Points on a hilly landscape, in no order, each with its height.
From any point a ball takes the steepest step (drop divided by distance) to one of its 2 nearest points. It stops when none of these is lower. Distance is the straight distance between rows; heights are no part of it.
(574): [129  99 103 111 170 139 118 169 157 131  86  84 148 108 153 116 117 114
  78 133 132 112 113 157 174  78 137 136]  h=5.98
(458): [147 104 108 132 114 100  84 150 117 129 151 145 198 140 128 157 134 148
 110 116 150 101 124 180  97 121 122 135]  h=4.35
(701): [152 129 105 118 112  98 184 151  96  94 139 124  88  94 146 153 133 127
 139 139 118 124 113 111 121  99 225 106]  h=3.15
(865): [145  88 139  98 165 183 130 113 151  96 199  77 112 135  95 132 119 149
 114 103  95 123 100 161 143 117 150 139]  h=5.08
(511): [113 171 162 163 136 115 134 134 126 171 111 153 113 129 151 131 140 118
 170 145 101 188 153 115 114 193 108 136]  h=3.06
(891): [149 174 113 131 163  78 128 149 163 104 115  90 112  81 146 130 162  90
 136 151 140  73 108 110 174 123 130 121]  h=5.30
(697): [142 181 157 123 144 111 129 107 158 132 133 151  51 128  58 121 142 112
 109 141 174 101 141  88 142 108 114 161]  h=4.56
(887): [156 114 100 139 121 134  91 140 129 124 124 138 142 119 214 195 145 144
 113  76 118 155 133 114 121 115 128  62]  h=1.57
(203): [134  70 121 103 112 193 161 158  78 104 126  59 153 125  99 107  89 131
 170 147 136 108 111 154 117 142 116 175]  h=3.11
(211): [100  55  95 125 106 158 130 124  78 100 157 121 135 171  69 114  53  83
 151 155 103 122  97 161 103 156  70 158]  h=6.70
(86): [103 122 168 177 142 133 146 130 134 164  57 149 155 108 153 119 137 101
 155 174 136 173 150 118 133 187 104 149]  h=3.47
(374): [156 144 133 126 138 132 145 103  90 115 156 159  41 116 119 125 129 170
 111 102 125 158 149 112  96 108 175 111]  h=3.76
(945): [146 137 170 149 133 131 155 134 146 110  82 140  69 115 172 146 163 134
 169 129 112 187 140  88 143 164 169 132]  h=3.22
(530): [109 161 135 145 121 139 120 132 105 177  92 167  82 127 179 110 139 130
 147 110  92 178 143  95 111 172  75 108]  h=2.62
(55): [101  80 109 107 171 179 115 129 114 112  98 108 104 119 132  77  91 117
  79 107  85 124  91 135 153  75  76 105]  h=2.97
(105): [ 99  92  95 129 105 134 148 105  44 108 167 110 114 151  91  97  72 129
  93 131 124 150 157 175  63 152  74 159]  h=5.80
(624): [124 113 193 121 109 161 112  94 130 135 168 140 114 149  48 119  95 156
 162 109 125 138 132 140 101 175 130 145]  h=5.83
(367): [133 159 134 155 110 109  87 160 153 151  97 145  99 113 136 151 125 115
 154  80 108 100 156 103 154 170 123  87]  h=4.05
(294): [136 161 152 138 162 133  85 129 238 130  86 122 162 150 110 140 171 116
 128 127 172  95 166  71 148 114 155 147]  h=4.32
(784): [152 173 130 147 114  88 145 105 159 145 146 145 160 122 168 167 165 130
 121 140 157 135 121 120 137 129 154 116]  h=2.49
(46): [ 96  79  93 142  72 135 135 127  50  62 156 111 132 178  45 113  93  95
 127 157 150 116 141 166  62 156  74 177]  h=6.25
(261): [132 201 135 113 126  82 158 103 160 136 146 150  96 101 178 124 153  99
 139 151 118 149  92  79 139 195 108  93]  h=6.10
(164): [ 83  87 121 106  83 169 137 104  39  97 173  42 121 157  95 106 103 147
 129 141 128 137 150 147  37 160 103 140]  h=5.33
(316): [ 95 149  94 148 130 130  95 152 103 170  96 139  95 120 166 100 110 120
 137 100  62 123 122 119 139 143  80  72]  h=2.13
(342): [160 156 110 148 117  76 180 149 125 109 138 130 123 100 169 153 149 134
 136 141 140 134 119 149 125 133 188 112]  h=2.55
(575): [107 158 135 135 102  38 131 160 122 125 136 172  81 121 105 135 163 137
 190 121 158 105  86  91 149 138 159 101]  h=3.53
(275): [158 144 127 136 146 128  96 135 186 146  94 125 133 133 144 144 137 120
 141  78 123 108 129 107 171 129 127 115]  h=3.70
(900): [133 151 139 148 161 129  69 108 196 173  68 138 189 139 163 130 148  90
 114 142 167 113 153  87 152 120 125 146]  h=4.09
(257): [ 95 128 139 126 118 136  65 147 128 117 133 155 130 179  43 120  93 106
 177 103  85 115 137 158 113 170  97 136]  h=5.86
(493): [126 196 178 127 155  89 146  84 148 129 129 171  79 125  92 114 172 124
 130 163 183 132 121  60 126 125 160 162]  h=4.22
(510): [117 101 156 109  91  99 176 169  99  67 125 128 126 107  55 116 143 142
 161 144 172  83  93 118 124 100 163 155]  h=4.91
(722): [162 159 134 128 141 135 129 126 147 124 133 149  82 111 145 133 124 140
 129  97 118 140 143 132 153 118 151 115]  h=3.23
(194): [158  90 141 164 124 136 114 142 155 139  49 111 144 127 240 181 149 140
 120 119 151 189 160  80 156 154 128  89]  h=2.21
(776): [173 113 105 132 122 105 132 121 140 142 109 111 194 130 154 153 159 119
  87 161 183  76 125 151 128  77 116 150]  h=6.09
(340): [ 98 127 149 122 117  85 102 152 144 131 158 161 163 161  61 115  88 141
 168 112 100 123 131 171 116 150 143 145]  h=5.32
(131): [ 59  83 123 121  45 132  95  93  22 100 194  55 109 135  64 136 127 145
 109 135 163 112 167 123  64 105 114 109]  h=5.11
(509): [146 109 139 114 129 122 167 154 133  89 151 114 131 108  73 152 133 146
 144 127 151  99 107 152 138  88 213 146]  h=4.04
(677): [104  99 133  99 109 126 126 139  59  88 183 126  99 106  85 126 120 160
 166 120 118 125 134 141  76 120 181  94]  h=4.28
(846): [133 167 196 139 125 109 161 105 157 148 109 171  67 100 135 134 163 129
 147 147 157 161 140  70 122 162 162 150]  h=3.83
(453): [158 119 169 140 147 167 143 115 161 151 140 145 170 145 154 137 118 163
 133 102 110 177 143 147 124 132 188 139]  h=3.82
(809): [170 134 145 144 138 139 137 136 160 124  88 121 119 129 228 167 149 149
 134 119 123 209 145 103 163 133 152 108]  h=2.59
(167): [131 175 123 144  89  69  99 162 158 140 126 139  81 114 131 143 153 119
 171  99 133 109 113  85 161 142 162  96]  h=3.91
(538): [112 114 141  99  97 105 130 147 129  71 142 128 143 135  35 116 132 143
 162 139 127  73  96 171 127 114 115 150]  h=5.81
(19): [143 150 185 143 133 135 157  97 153 169 134 176 131 149  73 102 109 148
 164 126 136 151 151 142 119 164 141 156]  h=5.34
(826): [110 122 149 136 184 149 146 111 179 177 116 145 173 149 183 112 128 133
  84 133 119 162 132 128 169  94 140 143]  h=3.16
(757): [ 87  53 115 104 164 188 103 129 147 128 116  86 150 126 148  80  67 127
  80 123  98 118  77 140 166  72 116  76]  h=3.31
(218): [136 162 129 120 157 102 144 151 148  96 123 118  81 103  81 121 153 110
 130 144 145  73 119 105 155  95 130 147]  h=4.96
(758): [145 118 123 155 114 113  88 153 152 178 102 129 154 126 230 167 137 141
 107  81 129 166 127 100 151 156 112  52]  h=1.87
(168): [129 114 178 120  99 122  98 139 151 108 148 160 139 151  90 161 116 183
 158 108 146 147 122 125 143 135 219 122]  h=4.61
(541): [175 136  91 126 124  95 140 154 116 115 126 135 139 109 211 173 138 147
 105 109 126 125 108 150 140  99 154  87]  h=2.01
(734): [ 91 103 124 105 108 152 133 167  62  98 139  79 148 126  79 120 116 139
 160 148 106  92 129 184  96 147 114 140]  h=1.92
(266): [153 150 149 121 137 106 123 119 221 134 128 137 176 171  81 139 166 116
 114 125 132  92 148 120 142  70 145 153]  h=4.65
(829): [127 129  99 127 139 123 147 163 112 119  84  91 165 103 200 119 144 127
 110 151 141 102 111 143 169  96 110 133]  h=5.79
(472): [113  83  99 123 124 175 112 104 140 121 154 160 171 184  62 120  65  80
 147 143  96 139 101 166 115 169  87 163]  h=7.00
(319): [116  81 115  94 133 202 153 141  98 106 107  66 112 145 104 102  80  93
 117 152 110 121 100 150 139 114  78 163]  h=3.89
(723): [138 114 148 108 181 174 156 115 158 161 131 137 148 145 144 101 109 156
 114 116 114 168 109 148 137 117 133 147]  h=3.44
(708): [ 98 104 105 129  70 109 106  99  73 116 182 109  91 135  52 143 108 168
  78 111 163 114 162 144  86 116 116 125]  h=4.66
(115): [136 141 119 131 151 111 130 100 161 178 116 164 178 130 226 124 149 127
  75 145 162 166 110 109 143 105 114 128]  h=2.95
(946): [150 152 104 127 155 116 124  84 182 166 138 143 163 134 193 149 174  93
  81 161 172 125 124 104 112  96 131 130]  h=2.78
(842): [136 117 128 136 144 178 140  80 164 156 136 176 164 177  54 103  87  91
 127 139  97 134 127 134 130 132 112 184]  h=7.22
(717): [165  94 120 106 172 140 157 148 173 101 167  89 132 129  78 137 131 147
 102 119 129 108 123 165 146  90 171 146]  h=4.59
(180): [126 192 136 126 119  99 135  94 224 155 139 125 165 115 197 142 153  92
 140 166 138 147 113  79 134 196 122 106]  h=6.29
(621): [145 185  93 115 116  96 177 137 127  97 145 105  85  74 195 120 163 110
 125 148 131 120  88 104 147 159 109 106]  h=5.82
(766): [138 153 109 129 163 144 116 112 127 125 129 123  46 111  97 108 134 139
  74 106 116 127 183  98 148  97  91 129]  h=2.10
(767): [140 141  94 128 141 144 189 121  84  98 110 128  97 101 150  67 120 134
  95 136 130 132 121 117 111 108  82 145]  h=3.50
(596): [116 118 101 130 103 138 125 154  77 124 116 109 137 105 116 123 132 144
 162 123  99 101 132 159 116 119 108 102]  h=0.63
(238): [128 120  98 120 172 176 121  96  97 130 117 124  76 116 121  97 112 156
  74  93  77 134 142 102 130  93  69 112]  h=2.54
(582): [153 121 173 151 111 120 119 143 133 145 139 157 158 150 144 159 135 161
 159 118 162 152 144 142 104 151 216 117]  h=4.21
(748): [135 157 184 147 129 143 141  95 181 148 113 159 157 153  65 123 153 102
 153 136 135 123 147 104 135 116 151 166]  h=4.99
(300): [139 109 162 101 151 197 122 101 116 116 198 124 110 139  92 105  96 152
 127  98 106 148 109 169 122 151 125 147]  h=5.63
(798): [136  81 127 122 123 157 100 133 118 142 159 120 196 141 156 152 106 154
 100 102 122 140 123 197 125 119 123 108]  h=4.01
(904): [155 162 155 129 151 138  92 111 140 132 105 133  37 121 115 121 137 133
 127  93 112 142 156  94 135 130 120 122]  h=2.67
(531): [115 158 158 166 139 156 113  90 164 189  66 159 156 129 130 118 139  66
 162 178 127 126 149  91 135 167 118 166]  h=3.77
(245): [ 91  94 122 107  93 145 122  92  39  79 224  83 103 127  65 133 113 157
 130 145 121 127 147 141  47 135 129  95]  h=4.83
(823): [127 109 105 101 153 172 184 141  71 125  91 112 135 115 135  77 124 126
 110 144 103 126 114 134 146 115 101 160]  h=3.84
(235): [ 98 126 116 124 104  77  98 157 130 121 143 151 218 160  89 153 114 130
 144 129 119 101 147 202 109 132 127 155]  h=4.77
(327): [108 131 135 148 140 150 110  95 187 195  71 166 202 147 155 112 137  57
 122 153 127 143 138 112 157 135 118 154]  h=3.94
(905): [112  82 131 100 134 172  79 134 123 137 147 104 184 127 168 113  74 141
  90 116  90 126  84 179 157  99 110  95]  h=3.66
(357): [ 86 167 102 148 108  42 135 163  82 123 130 141 101 129 102 119 161 125
 174 146 129  87 115 123 122 149 103 129]  h=2.93
(241): [ 96 130  68 128 112 116 132 165  58 135  85 104 119  98 170 121 126 110
 158 133  78 117 126 136 118 139  75  89]  h=1.53
(920): [141  78  90 119 143 122  93 147 146 131  79  98 183 145 157 127 113 110
  76 143 168  77 112 163 137  70  96 152]  h=6.13
(434): [144 167  84 113 146  92 138 143 174 107 126 102 130  89 206 152 174  91
 113 141 136 116 118 101 177 127 115 117]  h=5.52
(639): [125 152 112 143 125 120 143 115  70 133 132 167  79 122 142  97 129 140
 116 123 108 149 135 112 106 139  67 114]  h=3.07
(127): [144 139  80 129 112  84 147 141 115 155 102 122 206 111 199 143 147 109
 106 168 180 113 128 140 125 118 113 141]  h=5.97
(660): [118 119 140 115  84 134 121  78  76 120 175 138  63 126 102 126 122 178
  79  94 138 151 169 114  86 111 138 110]  h=4.20
(250): [114 128 108 137 115  97 133 155  75 111 155 137  91 103 123 171 119 145
 185 112 114 122 140 128 114 103 216  88]  h=3.71

For each start below, name the point where the ball stops.
(582) => (784)
(261) => (887)
(458) => (766)
(493) => (887)
(472) => (245)
(708) => (766)
(19) => (530)
